A landscape with many valleys, sampled at points; each row gives a point and its height.
From any point a ball takes the steepest step (drop divided by distance) to one of its 2 nearest points. It stops when none of these is lower. Distance is the straight distance between rows; heights are no part of it.
Levu: [-17  -6   7   6  -8  -2   2  13 -17  14  31 -30  18 -13  11 -34  12 -16
   2  -3 -13   0]  h=5.07
kizu: [ 13   6  22   6 -19 -11 -10 -15   7  15   4 -10  -9  -8 -10  15   4  -6
   8  13  -7   0]  h=2.37
pur: [ 17   6  -6  18 -10   6 -15  -7   2   0   1   3 -12  -6   3  25  -3 -21
  -2  25   6   9]  h=4.23
Rinep: [ 11  20  -7  29 -15   2  -9   7 -15  -7  16 -15   2 -12 -15  -3 -10 -26
  10  25   4  -2]  h=3.45
Lubo: [-25  -8   9  -9   1 -23  -4   9  -5  30   6   4   5  -6   7 -30  14  -7
  10 -19  -7  -7]  h=4.95
Sev: [ 14  -7 -10   9  18  29   9  -3  -5 -11  -3 -14   8  10  11   3  13  20
 -16 -11  11  15]  h=2.84
nura: [  3  -4 -23 -13  14   6   8   2  12 -14  -5  13 -13  22  -6  16 -16  10
  -6  -1  14   9]  h=5.35
ruti: [ 11   4 -20  -6 -22  -7 -20  -4 -10 -17  22   9 -18   4 -13  21  -5 -11
   4  21  12 -15]  h=6.42
sili: [ 13   5 -36  -6 -12   4 -21  -2  -1   3   7   4  -7  13 -17  24 -14  -2
   4  22  17   4]  h=4.58
Ful: [-2 -6  6  5  3  9 23 -2 11  7 -8 -7  9 -1 -3  6  2 24  1 -6 -6 13]  h=2.19
kufu: [ 16  -4  -4   4  26  20   8   2   5   5 -18   3   2  15  -5  11 -13  18
 -15   1   7   5]  h=3.74
lelom: [-12  -5   5  -2  -2  -1  17  -9   9  16  -3  -5   5  -8   9  -3  18  22
   5 -15  -6  11]  h=2.95
zuf: [-16  -2  -3  13  -7   3  -5  14  -8   2  17 -26  16 -19  22 -30   9 -18
  -7 -10  -5  13]  h=5.18
kob: [ 15  10  14  19 -25  -3 -15 -11  -3   5  16 -20  -1 -14 -15   5   5  -5
  12  25  -5   0]  h=2.82
Gul: [  4 -12  28 -16  10  -5   3  -2  -7   1   3  19   6  -9  -4 -15  24   3
  -2 -14 -17 -19]  h=5.86
mepem: [ 15   3  15   1   5   1   5  -9  17  23 -10 -14   1   7 -24  10 -13  10
   6   9  -2  18]  h=1.29
Siv: [ -8   0 -22 -23  -2 -18  -4   1 -10  -8   9  30 -10   4   4   8   0   1
  -3  -5   6 -26]  h=6.22
kezas: [ 13  14   7  11 -15   7 -16  -3   0   0  -5 -27   0   0 -12   6 -14 -13
   8  31   6   9]  h=3.73
rodo: [ -2  -8   5 -21  12 -10   0 -16  17  17  -5  -2   6  14  -6  -4  10  28
   6  -4   2  28]  h=3.54
kopa: [  0   3  17   4 -15  -1  -9  -2   7   2 -20   2   5   1  -9  18  -9   6
   6   6  -8  -6]  h=3.26
zupen: [ -5   0  -5   2   6  -1   9   5   3 -15 -18  12  -6   7  21   9  -3   6
   4  -8   7  -1]  h=5.92
Dunup: [  2  -5  14  -9  -9 -13 -18 -18  14   8 -13  -1  -9  -5   4   3   3  -7
  -3  -6   3  12]  h=2.85
dun: [ -3  -7  21 -10  15  -3  -1   8  -5   9   4  21  10  -8   0 -33  18 -11
 -10 -18 -18 -17]  h=5.72
riro: [ 11  11   4   4   7  11  15   3  12   7 -14 -10  -3   8 -24  11 -32   1
   2   8   4  13]  h=1.80
moz: [ 10  12   3   8 -20   5 -20  -3  -3 -16   3  -5  -7  -6  -9  14 -15 -12
   8  29   8 -10]  h=4.02
Mef: [ -5  -6  24  -2   4   2   7  -1   0  -7  -3  18 -15  -9   2   4   5   1
   2  -6  -8 -15]  h=3.03
leso: [-11   2  -3  -1  -1   8  19  -8  -9 -11   0  22   3  -9   8  13  -4   5
  -6  -1  -1 -18]  h=6.41
sufiv: [  1  -4   9  -7   1 -14 -18  -7  -4  -4  -4  21  -4  -6   1 -11  -3 -24
 -13 -13 -12 -24]  h=1.32
zan: [-21  -9 -24   3  -1   7   3   9 -14 -20   9  -7   2  -6  25 -21  15 -13
 -14 -12   4  -5]  h=5.38
vebe: [ -8   3  11   5  -7  13  24  -5 -12  -6   2   7  12 -14  15   9   9  11
   0  -2  -7 -10]  h=6.50
mateg: [  9  18 -33   3 -12  11 -19   9  -4  -2  16  -9   1   9 -31  11 -25 -14
   6  27  19   7]  h=4.75
boki: [  3  -7 -12   1  18  22  14  -4   3   2 -15   0   4   6   8   8  -2  18
 -15 -13   7  10]  h=3.32
nesu: [ 16  18  -2  -5 -12  -4 -12  -2 -13 -17  20  16 -11   7 -17  16 -10 -15
   4  19   2 -27]  h=6.37
pag: [-14  -6   8  -7   3 -10   4  -8   9   6 -12  10  -5  -4  12 -11   2  -9
  -5 -14  -1  -3]  h=4.33
fepa: [-20   1  12   7   5   7   8  22 -15   1  21  -2  18 -11  11 -38   1 -17
  -6 -17  -6 -13]  h=5.52
tig: [ -6 -11   4 -21  -4 -21 -14 -20  13  20  -7  -1  -2   4  -8  -2   9  14
  13   1  -5  19]  h=2.86
gavan: [  2  -2 -21   4  14  21  12  16  -5 -17  -5  -2  -4  18   8  11  -7  25
   7  -1  15   7]  h=5.66
nimo: [-22  -6   7   2   8  -5   3  10   6  29  -4  -5   6  -7  16 -31   0  -9
   1 -16   2   5]  h=5.15
musi: [ -7  -6  -3   6 -14   0  10  -7  -4   0   0 -15  12 -11  17  -9  26  13
  -2 -20  -8  11]  h=2.39
Kud: [  2  -3  23 -13   9 -29 -16  -4   2  16   4  15  -3 -14  -2 -16  10 -14
   0 -10 -18 -14]  h=4.42
zesu: [  0   7   6   6  -1  14  18   5   8   3 -10   0   5  -2 -11  12 -20   6
   8   2   2   9]  h=1.04
bubak: [ 22   2  26   5  -7 -15 -18 -11  -4 -14   9   7  -9  -5  -7   8   6 -13
   2   6 -10 -14]  h=2.23
todud: [ 11  -1  20 -11  19   6   9  -8  11   9  -7 -10   9  15 -11   1   5  34
   1   2   8  21]  h=4.12
zok: [  3  -4  21 -11 -15 -21 -15 -20   6  14  -1  -1  -9  -7  -6   5  14  -6
   7   3  -7  -2]  h=2.91
Migip: [ -8  -2  23   2   1   2  15  -1   2   6  -1   2 -13 -12   5   4  13  17
  17   0  -7  -7]  h=3.36
vutu: [ 14   7 -23   6  -5   9 -18  -9   9  -2   0   6  -9   6  -7  25 -12 -12
  -5  23  15  10]  h=4.39
fada: [ -1   0  -9  12  -2  14  18   9  -1 -15  -7  -3  -4   4  18   6   9  13
   4  -9   8   4]  h=5.80
vek: [ -1 -15 -31  13  15   6   3  14   0  -8  -5 -20  11   6  19 -18   4   0
 -22 -18  -2  15]  h=5.74
bofos: [-12   0  -9 -14   6  -3  10  -4 -11 -17   6  28   2  -3   8  -6   4  -4
  -9 -12   0 -26]  h=6.31
Giror: [  0   5 -27 -18   0   5  -3  10  10  -5   5  12  -6  23 -18  21 -18  14
   9  15  18  10]  h=5.14
bifub: [-16  -1 -14   7   1   7   1  13 -23 -14  24  -5  15  -9  18 -32   5 -22
 -14 -14   0 -16]  h=5.44
nep: [ 15  10  19  -5  21  13   9   6   7   3 -14 -11   9  19 -14   3 -16  21
   1   9   8  14]  h=4.54
vuga: [ 14  -1 -17  -2  23  24  14  14  -9  -2  -2   2   3  18 -17  10 -24  21
  -4   8  13   4]  h=4.08
Rud: [-16  -9   2   0   1  -2  14   3  -2  -2  -4  10   5  -6  17 -13  10  -8
  -9 -21  -6 -11]  h=4.59
zug: [-13 -11  14  -7  -5 -28 -21  -1   5  23  -1   7   1  -7  -2 -22   5 -20
   2 -10 -15  -8]  h=4.70
guko: [ -8  10 -21 -12 -10  -7   1   6  -4  -9   4  22  -9  11  -1  20  -7   5
   8   6   8 -16]  h=6.12
zal: [  3  13 -26 -13   1   8  -9  13   3  -1   4  -1  -2  20 -34  11 -29  -3
   7  20  21  10]  h=4.92
fovus: [  0  10  21   5   1   2  17   6  -3  -9   3  12 -12  -9  -7  10 -11   2
  13   5  -4 -19]  h=2.74
Zek: [ 19  10  19   5   4  -9  -4   1   0 -12   6  16 -18  -5 -12  18  -3 -10
   5   8  -8 -23]  h=2.47
bemef: [-15 -11  15 -10   4 -19   6 -10   7  19  -4   7  -6  -9   5  -6  14  -2
   6  -5 -12  -5]  h=3.97
Sasik: [ 14   9   7   7  17  26  16  12  -2  -3  -4 -24  14  18  -5  -3  -2  24
   0   1  12  13]  h=4.88
rilud: [  2  -4   6  -2   8  -5   7  -3  14  -3 -20   2 -12   9   7   8  -6   6
  -2  -3   6   9]  h=5.89
veb: [ 13  10  11   5 -10  -4   5 -14  14  12  -9 -12  -4  -4 -16  18 -13  -8
   2  12  -2  13]  h=1.67
mazu: [ -5  10 -17  -1   0  -1  16  12  -9 -15  -4  15 -12  11  11  17  -9   9
  13   2  13  -7]  h=6.03
fupat: [  7  -3  -6   5 -10  -7 -22  -7   2  -8 -12  10 -13  -3   0  20 -12 -12
  -8   9  -6 -12]  h=2.34
samu: [  3  29 -14  -5 -13  -1  -5   9 -11  -5  11  10  -6   6 -22  15 -23 -12
  17  17   9 -22]  h=6.30
dez: [ 18  20  22  10  -2  -5  -7   3  -9  -4   8   6  -8  -8 -18  10  -9 -21
  12  22  -5 -20]  h=2.69
vige: [ 10   2  -3   3  -8   2 -16  -9   7  -3 -19  -4  -4   3  -4  22 -16   2
  -3  16  -2  -3]  h=2.76
voni: [-10  -5 -18   9   0   3  -4   7  -6 -14   7 -25   9 -14  24 -22  11 -15
 -15  -8   1  18]  h=5.28
guro: [  4  21 -19  -1  -8  -5  -2   4   2 -10   1  11  -9  10 -12  25 -23  -3
  11  14   7  -4]  h=6.23
Virem: [ 17  15   3   3  -4   8 -19  -2   4  -4 -16 -17   5   7 -17  12 -27  -1
   3  24   8   9]  h=3.33
tefa: [ 18  -1   8  -3  -5 -18 -23 -14  -6 -14   5  15  -5  -2   0  -2   6 -19
 -15  -3  -9 -25]  h=1.83
vekur: [-18 -14  -6   5  10   1   9  12   3  18   2 -18  13  -5  19 -31  14 -10
  -4 -15  -1  24]  h=5.31
bida: [ -9  -7  -8  -4  -2  -5 -14  -6  -3  -4  -9  23 -11  -1   2   4  -7 -13
 -14  -3  -7 -23]  h=1.87
boz: [ -6  -4  19  -2  14   2   4  19 -15  -1  14   8  20  -2   9 -42  15 -13
  -8 -21 -15 -21]  h=5.60
ladem: [ 14  -7  13 -11  -1 -12 -17 -18  19   8  -8 -14  -4   4  -6   8   8   8
   3   8   1  24]  h=1.98
gada: [-23 -11  -1 -11   5 -18  11  -8   5  23  -3  -1  -1  -7   8 -16  21  13
  12 -14  -5  12]  h=3.50
seli: [-11 -15  -7   3  13  -3  15   3   7   3 -11  -8   8  -2  22 -16   8   4
  -9 -10  -3  15]  h=5.47
Ponit: [ -9 -12 -34  -8  10   8   8   9   6 -16   1   9 -11  18   8   4  -3  18
  -1  -9  15   4]  h=5.51
Mer: [ -2 -13   1  -3  17  -8  11  -4  20  11 -16  -4   0  11   8  -7   4   9
  -7 -13  -4  17]  h=5.67
tidif: [  6 -10  -3   4   1   6   8  -7   2  -9   0 -24  11  -1  18 -11  23  15
 -12 -19  -2  23]  h=1.70
tosid: [ -8   2  23  -3 -13 -10  -2  -3   3  14 -10   9   5  -4 -10  11   6  12
  11  -5 -16  -3]  h=3.75
Podig: [-23 -10   9  -1  -2  -2   9   4  -6   6   4   1  14 -10  13 -26  29  -5
  -2 -18 -15 -10]  h=4.77
Ludi: [ 17   7  10  31 -23   8 -12  -1 -10 -10  16  -9   4 -15  -4   3   5  -9
   6  23   7   5]  h=3.17
nele: [ 10  -2  -5  14   2  25  12  -7   0  -5   3 -28   5  -3  13   5  20  21
  -7  -9   2  19]  h=2.36
gagu: [-13 -17 -39  -1   7   6   7   9  -3 -19   1  -4  -1   7  17 -11  -2   6
 -15 -19   6   7]  h=5.64
kek: [-22 -14  -1   0  -4  -9   4   8 -17  19  22 -10  20 -16   7 -37  25  -5
   3 -15 -17   0]  h=4.96

Where does a ball stop that starts at each point below?
Siv: sufiv
Mef: sufiv
dun: zesu
guro: sufiv
gagu: sufiv
vuga: tidif

Call two points neighbours if one is among the 2 nearest of the other. Go from one point of each pair to the other, from neighbour to neighbour, staying as low as possible. Name the highest point that can't be avoided.
kizu and ladem: zok
ladem and tidif: lelom
zesu and mepem: riro

Write out the way that a ball takes from each point below.
bofos: Siv guko mazu zupen fada gavan Ponit nura Giror zal mateg sili vutu pur moz kezas Virem vige fupat bida sufiv
nesu: samu guro guko mazu zupen fada gavan Ponit nura Giror zal mateg sili vutu pur moz kezas Virem vige fupat bida sufiv
zuf: Levu kek Podig Rud pag bemef gada lelom Ful zesu
